A landscape with many valleys, sampled at points; each row gives a point and its height.
From any point a ball rolls to the lowest of the 2 points nearest to it. It stops when none of these is lower. Distance is the straight distance between rows; heights are no part of it.
q_573: [ 89 111 164 154 184 139  79 110 122  98 136 133 155  98 127 215 151 123
 134 136 144 145 129 130 146 105 139 102 172 111 125 194 124 128 115 134
 147 150  92 111 193 136 148 161 169 142 108]  height 642
q_618: [145 144 110 144  84 141 227 124 182 111 135  78 134 184 162 123 173 151
 119 189 185 140 139 100 124  82 136 156 134 133 109  82 132 128 127 162
 187  95 170 136 133 110  83 117 146 101 154]  height 117
q_670: [102 123 111  75 123 125  98 125 100 135 159 161 115 124  83 140 124 162
 111 121  96 162 118  98 155 121 172  93 150 160 137 184 138 122 143 106
  95  78 101 131 161 148 133 169 171 102  50]  height 590
q_269: [120 133 153 134 131 121 102 104 102 115 159 202 132  95 166 134  82 126
 138 143 122  80 133 150 117 139 116 124  92 148 169 144 121 145 155  83
 102 112 146 108  78 114 142 141 122 105 106]  height 411
q_807: [180 148 192 139 113 165 132 158 122 120  48 138 104 137  72 160 142 113
 153 105 113 134 166 179 138 135 112 117 129 112 156 109  89 179 116 140
  95 104 155 125 146 119 151 123 105 119  73]  height 556
q_758: [130 159 107 149 134  84  63 127 124 157 137 106 200 119 106 120 109 108
 148 111  56 152 116 164 113 180 114 117 168  96 151 126 128 145 115  90
 121  83  90 107 176 169 181 102 122 123 103]  height 863
q_995: [168 112  83  71 197 131 186 191  79  82  86  89 201 155 148 145 144 161
 117 112 118 159 108 141 109 128 117 137 127 103 118 122 209 139 128 151
 201  78 129 152 193 113 132 106 156 106 116]  height 589
q_375: [133 105 114  97 154 149 151  84 131  91 131  73 147 168 138 157 170 173
 118 145 142 168 123  92 159  55 162 157 128 124  78 164 144 132 102 167
 214 150 121 151 135 128  65 179 158 139 158]  height 122
q_673: [164 123 138 150  87 129 189  88 155 103 147  86 104 168 131 150 169 143
 118 189 160 128 145  94 131  68 176 161  94 123  89 104 140 160  90 187
 177 112 165 162 116 159  83 111  95 111 152]  height 201
q_488: [ 90 116 194 182 125 185  77  93 137 120  98 139 120 112 124 143 151 112
 174 100 177  73 119 155 174 114  85 128 111 136 130 120  47 147 159 149
 127 150 169 129 126 102 135 171  98 109 124]  height 260
q_156: [118  93 109 102 180 149 124  75 124  93 134 120 142 124 160 153 134 172
 137 131 146 114 156 135 153 114 147 159 101 131  82 175 142 145 132 140
 187 181 117 130 120 130  99 176 170 145 142]  height 64
q_713: [118  77 152 100 177 100 149 104 136 154 107  75  71 106 143 136 115 131
 149  75 170  78 139 162 125 137 135 174  85 152  88 130 117 129 154 142
 159 216 110 148  46 134  94 167 110 133 161]  height 414
q_680: [101 140 127  89 103 128 150 144 143 124 116 127 123 147 116 127 133 120
  95 109 140 187 144  85 128 133 109  85 190 132 147 147 147  58 164 112
 111 130 119 129 150 106  98 130 159 145 143]  height 400
q_993: [105 148 137 145 106 178 101 135 105 114 116 141 143 122 148  95 110  85
 153 115 162 119 149 136 102 144  63 124 147 127 151  96 105 133 128 100
 112 150 145  98 123  78 146 112 110 134 150]  height 794
q_220: [ 96 117 140 141 102 103 114  82 125 121 125 161  99 127 133 128 156 129
 108 133 140  34 126 149 132 135 128 147  84 144 133 138 121 134 157 132
  95 164 140 144 114 142 100 117  95 113 155]  height 308
q_724: [ 99 116  58  86  85 135 101  84 131 184 141 136  92 146  89  78 104 149
 122  88 112 115 196 114 134 203 141 109 111 111 108 176 145 137 122  95
 101 153  78 107  96 166 114 128 173 166 106]  height 249
q_138: [136 153  54 126  55 141 119 133 112 134 208 117 113 170 154  58 125 163
 115 162  96 114 126  96 133 111 171 140  84 182 101  93 136 145 106 138
 134   9 163 173 115 138 153 112  87 104 100]  height 727
q_496: [138 142 134 136 142 157 150 112 114  99 106 128 136 137 170 125 111 115
 167 120 139 107 176 152 112 129  93 144  92 119 135 118 123 172 125 142
 147 142 159 109 117  90 104 118 108 147 156]  height 791
q_641: [ 88 157 173  91  76 139 119 129 190 111  77 159 145 127  96 168 187 102
 117  93 118 130 143 136 129 148  64  59 139 110 177 135  68  92 185 106
  74 149 162  98 168 107 102 151  96 146 126]  height 546
q_3: [149 161 102 127  88 120 122 105 170  91 121 120 132 163 124  92 135 161
 140 123  72 130 131 132 112 101 131 181 129 116 141  84 111 128 109  93
 127 152 126  90 136 149 122 131  78 177 129]  height 533
q_868: [ 86 105  53 143 123  78 129  93 164 168 155 114 110 122 141 109  96 170
  88 166 147  89 157 124 138 145 161 156 132 154 119 141 145 119 122 114
 150 135 123 116  81 188 135 143 178 119 137]  height 182
q_968: [128 129 142 130 130 113 120 126 106  86 139 140 151 112 124 200 163 105
 114 159 123 163 115 117 123  97 133 109 163 117 132 150 167 149 104 142
 122 134  92 125 207 152 129 121 131 150 133]  height 620
q_994: [ 90 146 117 138  97 163  61 108  93 112 155 140 127 131 135  93 133  99
 129 115 118 121 122 125 126 138  99 110 141 144 139 126 112 129 121 118
  80 135 120 121 169 106 135 113 109 138 138]  height 765
q_370: [126  64 127  74 166 139 130 161  81 154  90 133 120 112  72  97  70 114
 146  50 120 147 157 142 134 178 117  99 123 109 115 168 129 131 130 125
 107 148  69 163  81 125 150 140 161 156  99]  height 528
q_237: [186 112 190 106 182  88 196 174 174 141  75 115 119 114  93 176  89 108
 140 119 135 180 172 108 116 126 200 113 165  78 148 164 133  91 115 133
 152 168 114 162 114 113  96 106 128 164 133]  height 520
q_725: [172 145  69  84 170 145 179 164  65  71 131 131 170 140 182 158 153 138
 123 118 117 169  81 126 123 106  90 140 108 109 132  90 206 149 106 156
 183  79 123 136 174 112 158  87 138 112 145]  height 538
q_234: [159 114 161 154 151  58 102 151 151 164 167 111  70 106 115 130 123 121
  92 191 142  89 103 107 123  95 190 156 146 147 128  63 121 117  73 117
 117 122 100 149  96 196 154 152 103 119  97]  height 669
q_656: [106 136 104  94  83  99 109  96 130 129 149 123 127 136 115 114 130 129
 132 103  94 156 166  77  89 152 153 124 135  77 120 180 163 123 110 110
 115 146  90 120 153 170  87  93 122 206 167]  height 460
q_260: [ 78 142 156  62 108 154 161 136 168  88 107 170 154 117 154 164 157 121
 129  94 146 147 115 113 152 139  48  60 127 138 156 136  83 103 205 115
 101 148 143 105 150  89 102 165 131 121 136]  height 519
q_231: [113 113 136 209 150 151 101 135  97 133 177 107 129  99 152 102 134  92
 123 161 190  97  54 123 123  93 114 143 129 160 115  90 136 118 102 155
 133 138 123 140 126  77 171 116 110 113 170]  height 446
q_555: [132 120 154 111 111 100 153 118 145  89 100 113 131 147 112 179 183 115
  85 154 147 151 151 125 118 112 133 141 181 109 125 103 159 133 112 140
 137 136 105 129 182 158 100 113 118 118 129]  height 600
q_609: [144 130 150 144 102 179 155  80 145 156 108 137 118 142 134 127 128 157
 191  95 116 118 123 143 181 134 136 106  50 125 105 170  74 159 165 178
 127 119 180 132  83 100 101 166 152 113 146]  height 367
q_973: [116  80 144 124 168  73 129 150 126 150 103 139 118  99 120 161 142  99
  84 145 152  81 152 169 117 173 121 140 177 121 147 111 146 119 146  97
 132 145  87 138 120 149 149 136 148  63 105]  height 662
q_941: [165 130 146 173 138 110 164 107 141 131 148  66 111 133 119 146 133 108
 147 171 136 119 105 117 118  91 169 164  96 114 106 111 133 160  89 205
 168 135 166 149 103 145 105  86 100 110 174]  height 244
q_972: [105 161 168 143  69 123 104 147 168 137 122 151  77 117  89 138 110  85
 110 140 152 109  98 121 130 113 101 103 151 163 164 107  69  85 161 100
  70 161 152 106 140 120 122 144  77 112 107]  height 552
q_785: [119 142 117  76 110 189 167 151 153 113 100 119 107 176 129  93 138 136
 110  89 121 182 140 112 143 116  93  86 164 118 146 131 106 105 155 131
 114 113 122 124 130  94 121 155 175 154 103]  height 361
q_59: [138 117 117 211 164 113 102 145 145 155 140 107 200 116 146 110 107 145
 142 152 152 127  90 156 125 129 151 155 157 107 129  77 125 145 112 110
 172  63 138 106 122 168 219 143 145  91 104]  height 55
q_398: [108  92 113 106 145  86 131 131 109 113 136 176 138 108 111 185 132 158
  78 166 108 124 125 142 147 137 158 120 171 139 140 167 163 103 138  77
 126  91 100 135 174 163 137 157 173  74  61]  height 608
q_460: [163 148  76  80 154 138 129 164  54 100 151 151 160 112 184  79 100 147
 153 101  61 162 111 146  81 154 110 157 128 115 153  74 171 138  94  85
 134 103  92 127 118  88 144  85  89 166 142]  height 413
q_67: [160 128 150 140 158 151 157 118  76  90 131 156 125 131 177 161 140 147
 159 136 126  98 147 162 123 110 121 169  72 135 109 117 154 193 145 146
 171  94 168 134 114  99 102 106 104 104 135]  height 759
q_330: [ 94 114  32  92  91 104 108  82 155 175 152 119  75 136 116  85  89 162
  91 134 143 106 215  91 139 151 160 131 128 150  97 163 137 121 120  96
 121 145 109 107  78 180 135 142 161 137 107]  height 218
q_814: [142  75 148 116 156 112 176 157 165 114  66  80 123 126 116 114 153 161
  80 122 158 121 167 158 106 137 140 180 146 160 111  73 135 104 149 140
 151 162 101 163  92 123 121 160 141 107 117]  height 339
q_947: [114 110 197 114 178  70 117 141  98 137 134 190 147  57 150 192 105  93
 149 117 142  81 110 164 120 171  93 113 104 124 178 140 135 139 162  98
 100 140 120 128 105 118 136 129 117 103 110]  height 455
q_216: [134 145  97 146  75 164 107 135 122 108 193 121 101 170 131  81 144 160
 142 136  73 139  96 113 137  77 184 148  89 162 100 107  98 155  97 140
 131  48 141 163 105 127 128 141  62 124  91]  height 713
q_119: [ 99 137 163 134  91 136 106 167 153 167 157 123  43 114  94 112  93  84
 124 121 176 151 108  79 128  97 138  95 165 165 144 126  89  86 139 112
  64 144 123 109 114 111 129 141  84 123  94]  height 564
q_115: [108  89 164 126 142 118 103 149 126 138 136 126  70 105 146 141  86  86
 116 130 186  84 123 129 125 108 127 148 134 175 119 100 118 106 125 114
 119 184 114 134  79 131 135 149 108 122 130]  height 458
q_410: [114 167 170 110  90 121 113 157 183 156 145 133  59 117  94 139  94 101
 144 117 153 187 152  60 125 106 177  99 182 122 158 146  90  66 142  76
  85 125 118  61 133 115 114 128 100 154  72]  height 577
q_279: [151 121  82 107 130  94 127 153 160 186 145  67 158 135  85  70  93 162
 110 116 102 166 127 121 125 172 196 117 153 124 120 147 142 105  99 131
 137  90  94 156 104 177 152 128 163 150 103]  height 626
q_531: [104 132 132  68 143 163 149 119  48 150 133 149 138 165 140  92 156  84
 124  91 141 155 114  66 143 105  59  95  97 126  84 181 189 126 129 186
 111 158 132 181 167 108  76  92 166 131 198]  height 298
q_676: [ 85 144 159 117  65  93 135  51 144 119 146 165 114 118 117 180 171 144
  85 131 154  61 121  95 151 142 127 124 101 128 137 194 148 127 193 132
  99 142 160 129 137 158  72 120 136 103 158]  height 276
q_867: [154 111 153 211 172 110 134 131 118 168 135  81 102 109 144 124 117 120
 156 144 131  72  75 150 102 104 139 187  82 125 108  90 113 165  98 175
 161 125 171 141  75 116 135 114  99 108 172]  height 305
q_490: [109 120 108 145 166 194 135 113  85 115 144  85 168 146 159 110 159  98
 143 112 164 122  92 124 154 122  72 116 115 144  83 137 152 135 142 207
 158 125 135 156 166  78 111 102 146 112 193]  height 147
q_754: [135 118 110 169  89 114  82 119  98 143 161 197 100 129 160 114 118 129
 106 159 118  90 144 153 135 122 136 127 119 167 136 123 123 159 141  70
 104  56 164 131  84 133 159 122 112  97  83]  height 372
q_835: [147 142 170 113 149 157 142 135  56  75 154 185 106 117 147 159 124 115
 149 122 102 117  99 119 122  95 131 112  76 147 124 148 150 175 122 152
  98 105 140 142 119  94 109 102 101 121 118]  height 734
q_762: [127 129  95 121 125 181 169 113 126 137 119  74 158 178 134  83 141 138
 124 114 148 135 113 106 145  99 112 126 111 144  77 144 138 138 133 207
 162 101 165 155 119 100  95 126 176 108 177]  height 255
q_481: [119 112 124 201 165 113 133 137 146 124 139 150 173 110 176 147 112 140
 115 177 173 122 109 156 115 143 130 136 173 124 138 107 129 126 137  82
 166 104 132  93 124 112 171 135 151  76 120]  height 202
q_308: [132 128  87 145 140 124 112 116  73 111 147 142 167 115 157 115 120 107
 126 135 127 105 115 145 107 155 109 160 124 129 125 105 179 158 111 137
 128 103 124 138 123 133 162  64 126 121 170]  height 802
q_564: [100 131 181 176 108 154 124 100 174 144  99 128 129 119 124 133 151 143
 174 102 145  91  80 156 166 136 107 115  76 133 141 140  35 124 184 172
 112 148 170 136 101 110 105 168 131 112 144]  height 314
q_613: [129 148  35 144  64 122 152 107  99 118 189 154 134 148 194  70 127 146
 125 162  85 106  93 126 119 128 143 151  82 162 131  85 153 136 122 110
 138  70 150 149 125 122 133  64  85 106 140]  height 749
q_788: [142 146 114  48 166 162 180 161  71  93 119 174 132 131 170 125 138 129
 144  97 106 163 116 115 129 121  84  98 104 119 138 142 169 124 143 154
 122 138 114 144 150  60 107 106 151 149 156]  height 397
q_304: [139 107 113 190 147 119  66 117 136 166 143 141 171 121 152  50 100 179
 154 122 119 114 118 173 125 130 144 169 152 131 142 104 106 157 118  67
 167  85 153 107  58 157 198 157 136 112 103]  height 184
q_388: [122 149  84 142 130  93  74 112  95 147 166  97 179 126 133 112  97  75
 164 138  93 144 110 126  99 162 116 142 132 104 124 103 174 159  81 121
 127  95  94 131 173 178 186  48 105 136 143]  height 836
q_264: [154 105 150 120 205 102 179 157 188 166  74  89 154 108 112 152 114 154
 165 111 126 155 161 146 132 169 168 118 145  82 153 182 112  83 153 133
 167 188 118 144 116 124 106 135 145 161 142]  height 555
q_578: [108 173 162 152 115 117  82 107 179 120  94 139 178 112  99 188 165  91
 136 135 119 115 139 131 133 146  49  91 161  76 170 130  96 118 151 125
  96 167 150  80 196 123 119 122 106 154 141]  height 579
q_437: [ 98 145 166 206 124 201  62  93 130 104 100 144 178 128 134 130 185 137
 166 126 145 109 115 158 160 100  95 143 144 114 132 121  73 168 118 135
 151 113 167  98 150 111 158 167 121 125 129]  height 167
q_604: [112 114 107 149  93 144 107  93 162 100 184  92  74 144 140 124 148 149
 104 184 160 138 135  78 142  49 184 169 130 168  83  88 108 112  69 133
 152 138 141 117 123 178 143 153  72 155 123]  height 685
q_596: [110 151 151 238 130 186  65 136 140 140 122 108 168 126 110 108 149 113
 144 138 163 120  96 154 147 103  83 127 188 128 141  87  73 132 119 126
 123 110 153  95 152 113 184 160 129 110 120]  height 277
q_689: [190 182 166 176 103 145 157 154 145 151  54 124 144 130 109 129 112 136
 195 104  84 141 143 183 119 166 106 117  96  96 163 124  74 152 138 141
 109 106 193 103 125 100 149 109 121 137 116]  height 611
q_581: [164 115 120 156  80 190 126  90 140 135 108 133  76 147 136 135 121 160
 167 142 112 141 156 142 177 113 188 122  78 136  99 165  84 161  96 167
 145 110 187 120  77 139 138 177 148 118 126]  height 406
q_258: [146 135  91 101  82 108 135 128 125  82 126 122  98 148 149  72 156 137
  94 133 102 112 142 139  91 114 131 167 121 158 138  51 142 121 105  97
 119 142 126 137 129 113 114  98  65 147 157]  height 559
q_479: [188 109 178 143 114 151 159 114 159 143 114  87  79 126 102 178 147 137
 164 150 132 167 138 129 193 124 208 127  90 109 121 184 109 152  94 164
 163 141 174 129  96 158 111 170 149 110 129]  height 433
q_804: [ 98 123 124 118 131 155 133 107  77 131 127 110 149 120 120 120 164  69
 132 109 144 115 119  96 132 139  80 106 122 126 106 164 170 134 139 203
 110 159 124 188 169 104 106  77 126 129 201]  height 246
q_889: [139 147  91  99 126 131  96 166  84 117 165 151 160 130 160  46 114 144
 142  60  52 141  98 149  97 184 131 129 118 140 140 107 148 130 124  82
 104  74  73 125 123  87 135 103 123 141 115]  height 357
q_146: [ 79  98  82  50 114 147 135 101 111 154 108 157 124 162 112  75  87 169
 123  64 122 121 185 106 144 171 104  96  85 112  96 188 141 121 142 107
 118 183  98 120  87 132 103 166 193 152 110]  height 282
q_233: [138 131 193 122 174  95  99 152  95 112  88 175 155  69 121 157 131 132
 130 102 101  95 135 166  99 162  65 156 112 118 178 110 140 135 142  85
  93 155 135 116 135  94 149 128  81 134 121]  height 501
q_857: [135 170 165 136 112  86  95 119 130 126 113 161 158 112  98 156 132  96
 131 123  88  91 133 149 104 159  54 126 113  97 179 109 120 132 151  93
  75 174 144  96 161 119 116 116  80 144 135]  height 542
q_259: [147 141 121  65 156 161 175 165  71 139 121 148 138 164 151  89  96 101
 128  97 120 171 106  78 129 110  88  78  83 128 108 153 188 129 131 162
 110 109 143 150 137  96 112  92 160 113 144]  height 348
q_393: [107 107 135  92 161  90 131 153 111 153  92 152 177  97  97 135  98 100
 139  80 105 136 153 149 107 200  81  80 139 111 149 164 127 112 169 111
  86 143  89 149 117 121 154 120 153 149 124]  height 492
q_561: [174 181 126 165  91 124 145 134 175 156  86 133 150 127 112 128  90 167
 162 127  73 154 133 177 125 177 154 115 124  94 162 133  76 135 140 111
 105  98 174  73 113 140 147 127 155 138  96]  height 659
q_487: [103 112  89  45 120 198 163 143 122 162  98 152  89 184 108  48 101 152
 126  67 113 176 156  99 157 124  99  92 118  98 108 151 115 121 129 113
 117 125 126 119 103 119 110 167 202 133  67]  height 318
q_114: [115 128 117  80  61 116 147 110 133  88 115 125  83 152 120 136 183 121
  62 137 154 119 150 115 123 107 131 141 154 148 140 108 151 107 130 111
 104 142 137 146 150 135  98 118  89 118 136]  height 581
q_163: [128  92 151 210 154 160 138 152 114 140 132 100 123 124 144  94 135 114
 136 136 171  89  83 144 114  96 132 170  98 170 108  68  98 140 127 173
 149 102 171 169  80  72 144 142 109  86 163]  height 375
q_617: [106 114 120 117 186 100 144 156 131 131 142 153 142  98 158 164  78  89
 142 131 143 163 144  95 100 134 121  72 155 100 143 175 164  86 138 113
 141 190  88 114 169 110 129 116 165 173 152]  height 391
q_81: [ 82 136  80 119 133 103  94 133 139 147 165 135 153  96 143 104  98 115
 134 115 112 171 136  82  93 161 133  99 147 101 126 169 157  81 143 102
 120 153  69 103 158 130 108 108 146 198 169]  height 430
q_422: [139 153 161 192 121 110 124 174 172 138 106 130 132 114 115 126 106 120
 107 149 147 123  82 148 115 115 107 140 159 149 164  74  97  77 153 109
  92 132 135 104 118  97 128 149 107 111 117]  height 522
q_390: [152  88 103  95 160 146 191 155 120 112  94  93 116 147 138 115 135 153
  95 144 160 135 196 157 123 125 122 162 128 154  94  79 148 147 134 134
 176 124 126 164 104  96 119 150 152 101 116]  height 286
q_79: [ 98 145 109  71 128  83 155 156 145 137 101 160 171 109 115 133 126 120
 103 108  77 180 151 122 100 183  98  52 170  91 182 162 139  70 184  75
 103 122 101 130 164 112 114 127 153 156 152]  height 444
q_841: [146 145 135 147 128  67  93 153 179 184 158  95 118 110  91 112 112 142
 123 131 100 155 122 125 115 149 187 139 170 132 158 133 106 103 111 108
 113 111  75 126 121 173 143 128 122 151 101]  height 646
q_589: [ 68 153 142  78  89 120 128 125 184 167 113 154 103  99  96 155 102 105
 134 102 154 171 181  68 118 153 125  61 152  82 139 181  95  58 180  87
  91 152 138  51 139 120 106 148 126 166 104]  height 593
q_576: [ 91 148 104 172 112 138 116  86 144 114 139 151 136 128 138 168 143 154
 121 155 131 106 125 140 159 130 136 121 128 126 119 158 107 143 144 138
 133  97 152 102 141 158 131 147 156 112 108]  height 195
q_400: [100 141 134 151  86 116 135  62 132 116 133 177 132 148 122 193 195 160
  86 175 135  75 112 118 154 136 137 129 117 114 110 180 159 156 170 158
 135  99 142 134 150 175  73 128 144  72 124]  height 247
q_191: [155 109 164 165 161  81  94 131  74  97 166 148 121  98 139 168 139 104
 127 185 110 109  82 123 106  95 140 186 118 128 119  80 172 159  65 132
 121 140 102 141 143 165 152  93  74 125 129]  height 704
q_550: [155 103 118  52 141 129 199 153 115  93 110 151  93 147 153 155 119 147
  81 157 174 125 179 123 135 111 147 135 127 172 123 106 171 130 140  99
 161 151 121 153 121 112  88 147 141  88  92]  height 336
q_921: [ 71 107 141 153 154 149  51  97 130 119 171 124 106  91 132 176 128 109
 143 127 173 134 117  89 148  98 130 111 147 137 100 194 115 123 105 155
 128 175  90  86 161 151 145 158 152 170 139]  height 660
q_468: [107 115  79 149 144 132 128  72 153 147 129 110 140 117 164 131 106 176
 130 139 143  94 147 153 162 139 153 142  97 130 103 172 120 144 132 147
 175 150 134 114  82 150 124 169 186 126 143]  height 124
q_385: [141 114 102 110 114 165 210 165 147 120 109  89 136 179 127 107 163 160
  96 160 165 142 149 127 137  90 131 139 125 148  98  89 142 137 143 168
 177  82 154 161 128 107 113 154 162  89 123]  height 214
q_687: [163 132 173 135 172  93  96 130  57  86 171 187 125  87 143 182 103 104
 150 144  87 130  86 133  96 117 151 142  97 124 136 145 171 166  86 123
  99 128  98 131 137 137 137  96  90 151 119]  height 718
q_914: [132 149 151 153 126 193 168 142 140 125 131  98 128 155 116 168 142  83
 134 160 179 162 130 111 154  93 109  76 152 134 110 125 125 157 126 183
 139  91 153 111 181 103 129  96 142 106 122]  height 461
q_638: [119  68 117  96 164  78 149 167 126 128  93 148 163  93  91 201 148 128
  70 153 126 118 145 150 104 176 121 120 193 115 137 149 148  91 157  80
 132 107  77 145 185 134 134 142 184  32  97]  height 633
q_541: [180 160 162 113 122 182 179 150 137 113  86 115 116 151 105 166 151 105
 156 130 139 153 153 149 155 124 117  76 127 114 126 127 112 176 137 174
 135  70 173 129 155 114 129 106 141 102  78]  height 512
q_431: [145  97 148 124 120  99 116 106 164 162  92  80  61 137 114  95 128 142
 108  88 154  78 157 155 130 115 163 172 111 151  94 103  96 110 113 123
 132 211 131 126  58 173 143 173 111 159 154]  height 390
q_24: [110 151 100 140 104  95  46  89  84 106 179 147 144  95 143 116 146 114
 136 128  90 112  92 116 109 127 103 164 131 132 132 105 135 115  95  96
 104 169 105 126 191 128 129  87  63 145 163]  height 746
q_565: [ 86 136 115  51 141 146 143 146 111 109 119 194 157 125 149 116 160 152
 105  84 103 172 100 103 167 133  38  61 126 136 164 149 118  77 183 119
  98 138 117 129 159  81 119 183 183 126 129]  height 486
q_256: [131  70 114  50 153 163 117 166  61 159 116 133 136 154  80  82  69 114
 113  74 121 150 165 122 150 142 110  93 126 140  85 155 148 137 112 118
  99 107  93 177 118 142 162 141 180 114  67]  height 551
q_513: [113 107  73 157  96 179  69  96  92 103 203 127  85 151 150  91 120 139
 136 170 129 124 149  93 149  81 164 152  96 159  79 108 119 152  59 126
 149  97 137 138 100 147 140 130  85 150 121]  height 699
q_682: [185 131 151 111 162 121 176 152 150 144 134  89 119 129  95 166  86 113
 153 153 129 188 160 101 124 121 188 107 133  88 121 169 141 133  72 155
 157 134 128 155 103 137 128  97 140 154 119]  height 494
q_959: [165 152  67  94 125 141 183 169 103  77 141 114 160 151 174  97 128 127
 120 134  90 174  99 143  94 112 114 151 132 128 147  65 164 129  95 133
 155  80 122 129 121  98 149  77 113 149 146]  height 476
q_908: [131 117 122 142 167 110 146 152 173 159 108  72 160 120 100 123 123 145
 122 125 133 151 111 134 142 144 161 116 156 124 122 153 126  95 125 170
 154 136 110 155 105 143 147 146 184 140 148]  height 597
q_124: [123 120 137 137 182 131 159 161 131 127 133 143 162 100 159 175  85 104
 152 154 166 144 151 142 117 148 108  89 155 120 153 142 132 114 157  98
 146 145 118  92 144  75 138 124 165 106 113]  height 323
q_834: [107 128 140 160 112 171  86  86 156 101 140  91  87 131 117 164 144 124
 128 144 156 123 119  94 141  67 163 147 141 134 106 151 101 125  81 157
 134 167 141  98 141 158 114 138 103 160 149]  height 674
q_60: [120 141  71 136  94 141 146 107  69 111 147 131 136 126 152  80 131 116
 121 146 119  79  95 130 101 134 119 144  81 150 127 104 152 146 132 155
 117 117 158 155 129 103 125  55  99 104 188]  height 776
q_569: [150 112 179 129 134  56 117 156 188 178 121  96  63 107  93 143 111 136
  84 147 141 111 108 118 121 118 189 140 163 143 158 102  99  90 115 120
 103 145 101 143  84 186 130 167 123 131  96]  height 661
q_794: [128  84 154 107 117 107 114 134 164 123  61  96  99 135  91 105 143 138
  83  80 144 108 158 165 122 119 136 167 153 177 114  86 113 102 150 118
 109 183 104 145  96 144 140 173 103 145 132]  height 371
q_606: [147 166 146 117  77  99 122 108 158 127 112 115 134 158  80 132 167 145
 145  82  66 183 146 107 128 149 158 112 147  60 142 168 109 123 122 111
 108 130 106 122 156 162  92 108 106 206 131]  height 485
q_116: [126  96 212 100 167 101 129 129 139 127 114 112  56  98 142 175 118 104
 151 103 197  93 118 146 130 109 143 162 107 159  93 130  97 115 179 145
 150 210 124 142  84 140  87 184 100 129 125]  height 436
q_147: [120 149 101  59 123 145 154 137  87  84 118 169 154 154 163 127 189 153
  82 103 103 144  87 115 142 110  71 101 134 135 146 132 159 105 149 150
 133 117 120 148 165  93  98 145 171 122 155]  height 445
q_991: [131 122 156 167 134 132 113 161 152 113 140 125 106 106 167 118 100  99
 108 160 181 109 101 125 106  81 117 162 143 170 137  63 121  91 122 105
 126 176 139 102 109  89 145 143 103 127 151]  height 484
q_161: [136 106  92  71 155 141 119 157  96 152 155 148 137 143  98 106  65 147
 105 131 120 146 140 106 146 125 167  97 133 164 105 155 159 127 106 100
 110  61 123 142 150 149 162 139 173  90  42]  height 574
q_127: [130 151 118 155 122 113 106 134 147 189 124 117 137 114  94  82  94 102
 169  98  83 119 123 141  91 204 110 110  97  90 147 142 103 121 140 127
  83 142 115 112  94 138 128  88 140 177 146]  height 732
q_134: [213 106 140 119 163 143 172 148 158 151 101  62 111 123  92 168 120 132
 179 154 136 168 151 147 161 140 195 120 110 119 110 164 127 148 101 168
 187 121 151 146 128 155 150 132 161  95  99]  height 462
q_896: [124 125 115 166  96 123  88  95 105 140 148 167  81 138 112 109 142 124
 106 163 112  57 120 147 139 113 153 152  98 157 117 120 112 159 123 129
  99 101 156 160  99 156 130 107  87 113 113]  height 338
q_526: [160 201 110 162  74 105 137 139 185 183 130 106 134 145 100  75  92 141
 164 125  68 158 136 128 109 196 153 120 114  75 153 132 100 120 125 104
 104 119 131  91 113 138 111  73 110 167 115]  height 698
q_345: [148 123 162 155 146  55 118 140 129 146 138 133  99 106 124 149 135  89
  95 184 130  72 119 133 102 130 121 162 142 119 140  83 157 140 106 123
 112 142 105 121 132 175 131  97 114  94 136]  height 686
q_302: [138 145 103 162 134 114  96 139 117 135 146 136 178 127 154  56  99 164
 143 108  81 114 114 177 108 158 131 177 132 149 151  86 117 139 139  82
 122  77 128 121  91 115 164 131 115 136 118]  height 275
q_903: [114 163 136 222 114 172 121 145 151 125 126  93 162 144 115 135 166  96
 125 161 165 148  68 130 134 104 101  98 170 124 123  96  94 126 116 162
 134  85 148 101 201 111 163  97 123 108 144]  height 380
q_808: [125 138 132 186 159  65  83  88  84 111 184 172 161  96 158 139 139 137
 143 168  94  96  48 137 116 105 118 186 129 119 135  71 161 128 100  96
 131 149 100 108 137 157 156 100  80 118 152]  height 724
q_311: [151 168 124 115  88 109 124 100 160  92  93 100 134 177  86  95 159 156
 146  70  55 150 142 124 104 129 131 168 136  61 126 116 119 130 103 107
 147 179 105  92 139 151 101 121  76 225 154]  height 509

Two balls start at each pair of points below. Name the first point that both come to, or write -.
q_670 / q_269 => q_468
q_234 / q_115 => -
q_589 / q_578 => q_468
q_308 / q_896 => -
q_422 / q_973 => -
q_526 / q_758 => q_437
q_857 / q_127 => q_468
q_682 / q_968 => -
q_114 / q_972 => -

For each start below, name the point where the ball stops.
q_410 => q_618
q_398 => q_156
q_834 => q_59
q_725 => q_59
